Each row is a point on a landscape with many peaks, with its height.
From any point a climber steps to the highest of the 2 points nearest to it. It stops when none of these is higher. Distance is the straight distance between rows; heights are no part of it.
luvi h=1.01: [115 181 151 146 230  91 149 108 161  83 103 163 159 105 124 108  97 129
 123 104 107]
suvam h=1.02: [170 173 122 177 181 110 119 113 138  94 104 191 140 113 134 149 115 102
 166  75 142]
buvig h=4.39: [ 84 134 115  98 115 185 124 148  79 149  96 146 140 105 115 172 175 136
  98 132 164]
guti h=2.14: [102 154 157 147 127  68 133 113 150 134 134 128 159 135 160 151  71 124
 112  53 165]
Gebe h=0.29: [ 67 187 177 141 206 115 148 110 154 113 129 131 177 125 140 116  96 140
  92 106 136]
fela h=2.56: [105 165 159 139 163  69 147 141 155 111 148 104 177 139 162 130  87 136
 135  52 159]
Mup h=4.18: [119 114 121  91  68 193 133 171 107 132 148  94 132 120 135 148 171 143
 101 123 175]
dul h=4.20: [152  90  79 101  81 138 159 136 110  87 123 131  87 145 113  92 106 153
 133 192  99]
tusiv h=2.65: [ 78 146 152 142 175 124 120 115 127 153 132 119 173 134 106 117 127 137
 105 141 114]
fofor h=5.04: [135 126  74 139  73 142 139 119 121 143 119 108 132 144  87  91 147 188
 136 154 129]
Sizo h=4.61: [201 109 157 126 162  89 109 124 146 117 175 122 115  76 146 108 138 157
 177 181  90]
gisi h=2.69: [116 129 151 173  94 154  98  88 131 150  88 162 130 147 166 154 130 131
  85  85 173]
pesi h=4.74: [119  78  78 103  51 161 137 123 118  92 141 119 113 159 151  94  85 152
 109 169 142]
Pelu h=1.11: [100 187 129 174 165 135 127  78 155 137  71 199 117 131 111 101 101 125
 116 100 154]
budab h=3.06: [124 137 154 132 187  63 132 159 158  99 163 104 184 124 161 119 106 105
 151  73 124]
budan h=4.13: [173 114 118 120 114 157 130 145  84 109 113 168  84 138 124 132 154 134
 123 156  92]
Saken h=4.12: [176 107 117 105 118 155 153 170 127 110 139  95 123 130  97 140 186 157
 151 162 116]
pof h=1.26: [ 94 195 137 136 164 136 151  81 125 135  82 141 153 162 103 191  86 116
 132 128 142]
Liron h=1.08: [ 79 131 105  94  83 153 130 144  88 173 133  96 141 106 101 128 156 156
 113 147 166]
Taka h=2.45: [133 141 120 163 126  89 120 125 135 132  87 195 128  97 145  97  86  78
 144  41 143]
gipet h=3.76: [154  99 107  77 126 146 149 158 126 135 132  66 136 112  84 114 196 141
 155 180 127]
nen h=1.90: [117 152 113 152 134  73 142 113 149 147  72 190  96 159 123 130  81  72
 141  69 141]
vage h=3.72: [168  85 107  54  90 166 160 156  71  84 130 119 116 124 101 112 140 118
 125 199 119]
vutin h=2.41: [108 165 149 158 157 179 108 102 132 124  94 178 134 151 143 174 124 112
 101 102 143]
Solel h=3.93: [137  95  89  76  92 147 153 146  92 114 116 120 106 149  88 104 144 141
 125 189  98]
lirus h=4.10: [137 126  94 170 112  99 110 116 139 113 150 136 123 118 133  68 122 157
 137 141  95]
pedu h=0.62: [ 72 185 153 136 205  75 159 110 153 106  97 152 167 129 132 101  76 128
 118  96 127]
Pupid h=1.77: [101 157 181 146 131  87 137 100 152 152 147 104 136 142 134 166  67 160
  85  63 188]
Saz h=4.04: [117  92 154 114 125 155 103 153 100 124 151 130 108 146 155 136 140  99
 107 154  81]
guno h=3.81: [115 124 141 142 111 144 107 144 131 142 149 102 147 152 141 163 143 132
 116 105 142]
lateg h=5.37: [ 86  99 111 136  46 149 113 105 139 142 168  86 120 139 163  91  93 153
  99 138 158]
mumov h=2.21: [129 156 150 154 179 158 126 117 142 113 105 187 114 132 133 173 132 118
 104 107 106]
rin h=3.07: [124 116 135 100 147 140 141 155 126 160 143  55 169 135  97 163 176 121
 149 161 135]
fad h=3.37: [125 124  88 132  84 124 119 115  70 162 112 120 149 182 113 146 136 127
 157 143 126]
Tifep h=1.88: [110 146 163 157 121  78 110  70 121 158 115 147 152 144 161 160  66 118
 107  59 184]
zut h=5.02: [ 89  76  80 118  60 161 135 120 124 112 170  89 124 151 172 100  84 142
 114 165 151]
ful h=1.73: [167 131 124 160 155 104 107 123  97 122 121 205  89 101 155 130 117  90
 155 128  83]
lavol h=1.32: [ 87 137 151 130  85 139 122 119 116 182 141  92 135 114 112 173 122 166
  86 106 189]
Sozu h=4.53: [134 139  75 168  96 104 122 113 133 128 132 121 140 147 106  74 131 170
 144 136 118]
pota h=3.64: [131 139 122 150 114 133 112 140 150 125 134 134 128 151 132 142 135 147
 116  97 124]
zik h=1.45: [105 174 129 155 138 121 133  76 114 155  96 150 147 170 117 173  94 126
 129 101 163]
Panu h=1.46: [134 163 111 155 149 109 153 112 155 137  79 170 108 162  94 146 122 131
 136 113 122]
Nutad h=0.93: [ 85 117  83  63  77 152 155 159  92 154 145  80 136  86 111  91 172 134
 115 178 168]
rud h=2.57: [ 94 137 154 154 121 156  97  93 116 147 105 163 140 156 163 180 112 107
  96  94 151]
noze h=4.01: [105 119 136 121  81 177 106 148 104 148 158  91 137 142 153 155 150 138
 108 119 161]
bev h=3.19: [137 130  76 157  78 116 108  94  96 148 104 143 124 182 123 129 119 126
 155 119 131]
zuli h=3.87: [141  82 138 119 132 131  88 151 121 100 180 124 111 118 182 125 115  88
 131 149  77]
kupur h=4.05: [152 142 119 170 120 115 110 136 165 104 141 158 126 122 135 121 134 153
 127  90 130]
Meko h=3.09: [127 131 119 144 157  52 126 138 143 122 115 163 126 111 118  90  97 106
 141 109  74]
suge h=4.52: [144 108 106 130  97 175 117 143 102 103 143 139 111 124 125 108 158 158
 114 154 114]
sev h=3.59: [145 106  84 106  95 141 125 136  83 131 132  99 144 169 115 142 147 126
 161 162 113]
mudi h=3.45: [150  60 150  41 126 174 154 162 113 124 142  83 102 113 110 112 171  95
 126 188 100]
Tum h=3.46: [105 105 133 131 138  70 114 137 139 125 135 137 127 133 134 106 103  89
 130 133  61]
puguk h=3.38: [118 105 122  62 144 129 152 146 139 171 128  47 151 113  79 143 198 118
 163 168 142]
bosip h=2.19: [119 124 124 151  73 110 112 101 137 161  84 177  86 163 159 132 102  98
 113  86 145]
Rebe h=3.57: [164  77 127  34 108 174 169 177 102  97 145  86 116 102 104 100 167 102
 128 195 131]
femab h=1.20: [ 86 124 125  99  75 144 131 137  84 181 132  79 124 105 111 166 134 159
  91 124 188]
nove h=5.20: [ 70 116 142  68 133 157 134 171 101 175 138  78 147  89 116 152 183 107
 109 158 148]
pura h=4.34: [201 114 152 128 180  61 113 125 147 113 170 112 145  80 125 103 124 137
 189 151  80]
zegu h=3.28: [163  74 180  72 162 163 131 147 129 137 152  99 102  89 114 111 175 121
 125 185  92]
sak h=4.81: [ 72 133 127  51 107 137 153 176  96 177 148  83 124  79 125 154 178 107
  97 157 180]
nupu h=2.26: [101 158 143 171 184 122 110 106 124 122 141 143 173 125 118  96 134 145
 117 126 114]
tevi h=2.80: [131 116 134 174  72 121  91  83 131 147 119 136 144 142 177 131 116 132
 112  78 183]
kag h=0.92: [102 198 133 171 175 118 146  59 156 119  70 181 149 128 136  92  78 128
 118  75 184]
Tego h=4.47: [153  87  62 119  64 153 142 122 111  71 126 137  95 152 138  90 102 159
 127 163 128]
tis h=1.47: [136 148 161 139 220  71 127 136 158  99 136 140 158  97 123  98 117 130
 130 104  95]
pipon h=1.84: [134 136 163 147 210 108 111 120 145 114 153 129 165 103 122 110 138 130
 131 129  94]
lato h=4.58: [ 93 135 127 138 112 180 108 118  92 155 109 153 142 131 121 148 150 145
  99 123 143]
pamu h=3.71: [151  94 120 127 116 104 112 152 149  98 176 115 118 124 164 127 111 104
 146 135  85]
Gekag h=5.69: [ 92 111 131 150  60 127 101 126 162 139 165 105 121 124 172  96 102 150
  96 100 149]
pazat h=5.57: [129 128  95 114  52 145 148 135 122 146 105 109 127 149  93 132 151 184
 121 125 157]
mora h=3.39: [174 100  82 115  84 118 127 147 117 106 138  90 126 176 131 150 135 132
 171 151 109]
pimog h=2.79: [145 108 144  99 165 122 124 142 125 146 134  79 160 156 101 167 162 114
 165 155  96]
Ter h=4.95: [118 125 112 136 125 189 117 137  89 134 120 154 121 116 106 125 176 147
 104 145 115]
nufu h=3.74: [189 116 132 121 141 120 144 160 150 110 127 116 104 141  93 143 164 161
 149 155  91]
kosoz h=0.90: [ 79 227 156 135 170 133 155  47 122 107  83 148 153 145 137 140  49 127
 118 109 166]
divi h=3.97: [138 106 136 105  90 189 144 178 133 110 165  91 103 122 140 126 162 136
  96 133 138]
zovi h=4.55: [ 93  93 146  86 117 185 130 165  98 139 144 112 118 105 124 111 163 116
  87 170 105]
kati h=2.72: [105 127 178 117 183 170 132 144 165 138 139  96 141  97 103 145 171 132
 103 150 111]
Dopo h=1.31: [175 157 111 175 165 103 100 119 103 108 120 192 136  89 141 126 119  88
 178  74 133]
Fomaf h=1.72: [115 186 121 156 159  95 150  91 156 140  62 176 115 165 121 139  70  83
 150  84 165]
memi h=5.25: [192 105 132 129 115 146 113 149 124  69 189 141  88  92 186 121 126 149
 132 157 107]
sifis h=1.09: [ 91 216 148 135 184 132 154  67 128 102  86 143 163 154 126 160  77 108
 134 120 139]
gek h=5.13: [148 130  92 119  59 156 143 145 121 135 120  93 144 141 109 156 169 185
 133 113 185]
Suv h=2.20: [ 79 120 157  96  93 147 144 170 139 173 140  87 104 124 124 157 130 135
  75 122 144]
Luz h=3.34: [113  83 145 104 150 119 105 111 124 155 142  94 135 132 103  83 143 114
 138 184  62]
vuga h=3.50: [144 129 153 130 191  60 128 136 149 102 144 108 172 143 135 146 116 104
 167 104 107]
sabev h=3.73: [143 101 142 124 145 100 111 140 136 127 130 142 107 135 120 126 134 106
 131 146  55]
tib h=3.51: [164 101  87 126  84  97 128 146 148  98 164  94 119 159 156 132 106 122
 164 133 102]
kubof h=3.83: [189 110 161 127 143 134 119 141  91 118 128 184  72 110 146 138 152 145
 138 178  79]
los h=1.33: [160 188 123 164 197 113 146 106 156  94  77 203 111 109 126 143  87  76
 170  72 165]
Paz h=4.60: [144 134 105 111 106 167 149 173 132 135 128  82 141 125  99 163 185 163
 136 131 154]
baf h=4.96: [206 108 148 131 138 135 120 146 131  91 188 134  89  84 162 120 143 167
 150 177  99]
lep h=3.48: [203  84 153  90 141 101 145 147 156 120 134  96  80 126 100 124 150 159
 164 175  79]
pes h=3.00: [ 89 123 142 136 148 123 118 124 122 164 140  97 158 128 100  97 143 132
 118 164  95]
sibub h=4.57: [106 114 120  81 112 181 123 170  71 131 109 135 142 111 116 165 194 118
 113 148 151]
Nak h=2.99: [143 133  89 170  70  93 112  80 121 161 101 135 144 170 126 124 118 148
 153  93 172]
bomi h=1.69: [146 160  97 165 165  79 140 112 143 134  73 192  84 151  95 127 108  88
 159 109 122]
lat h=1.65: [119 169 152 154 119 112 135  58 127 157  85 148 141 162 141 192  73 121
 119  85 196]
rilu h=0.72: [ 85 208 144 153 167 118 137  50 126 108  86 155 167 136 151 118  66 145
 121  87 189]
rok h=3.53: [137  83 124 115 133 110 115 117 117 135 127 126 115 134 112  98 135 121
 137 178  56]
nor h=3.92: [172 128 129 140 174  54 124 132 146 106 154 103 153 123 121 118 125 125
 176 115  94]
keka h=1.54: [171 136 101 179 139 103  90 107  98 113 130 195 109  93 152 107 120  98
 167 102 110]
vete h=2.42: [ 83 130 160 114 141 162 138 168 153 159 138  94 129 114 113 141 155 133
  86 138 124]
libu h=3.35: [193  72 132  95 137 119 132 136 155 104 170  81  94 123 135 123 139 127
 170 184  86]
Mez h=1.27: [115 177 120 177 149 132 135 100 152 133  86 180 119 145 100 117 124 147
 117 100 137]
Gidek h=1.93: [151 137 143 156 175 133 107 124 115 120 116 198  95 110 139 147 133 105
 128 127  88]
rar h=5.28: [110 115 115 157  85 120 103 133 181 110 174 111 129 103 167  70 109 149
 112 100 136]
gopim h=1.48: [101 140 171 146 107 132 119 112 148 167 157  85 144 132 133 170 102 165
  85  89 186]
toma h=3.01: [161  91 117  93 102 155 166 163 152 126 183  43 116 147 136 133 146 113
 151 157 123]
kenun h=3.18: [179  85 112 100 113 148 156 160 160  85 180  76  96 137 145 118 128 136
 149 171 115]
rela h=2.28: [123 113 109 163  79  90 104 113 140 145  87 186 104 125 168 102  87  67
 136  68 140]
sol h=0.78: [ 93 115  98  95 112 171 140 150 113 149 154  79 134  76 101  77 189 144
 116 182 137]
dimok h=4.83: [ 98 104 145  68 135 174 132 174  91 143 122 114 136 102 106 142 188 107
 105 172 126]
gen h=2.75: [139 132 115 157 131  70 119 135 144 112 123 172 132  96 131 105  94 103
 150  70 105]
nuti h=4.27: [116  91 152  99 129 165 121 157 123 121 140 121 100 120 127 108 150 119
  89 171  72]
fev h=1.53: [132 200 112 158 187 104 153  94 162 107  60 186 115 135 117 121  68  78
 164  69 174]
rem h=2.08: [108 142 129 156 104 103 130  98 135 166  75 178  97 178 132 164  83  88
 118  82 154]
Bufe h=4.66: [146 124 119 156 104 121 103 142 168  93 163 154 113  77 164  95 116 135
 126  90 115]
dat h=3.08: [147  93 183 102 190 160 112 139 142 136 146 107 113  88 107 128 178 132
 116 168  88]

Two climbers start at each pair of points below. Name the first point that both come to, or write -.
Panu and mumov | -
luvi and rilu | sabev
suvam and Dopo | -
Nutad and vete | -
kosoz and pedu | -

Call two points neighbours if one is among the 2 nearest of the other. Go from one point of each pair to the other, from neighbour to neighbour, staying as high as possible. Name the lowest point that can't be avoided.
Ter and nove | buvig
sev and Ter | mora
sabev and nove | suvam
Mup and pazat | pota
Gekag and Saken | kupur
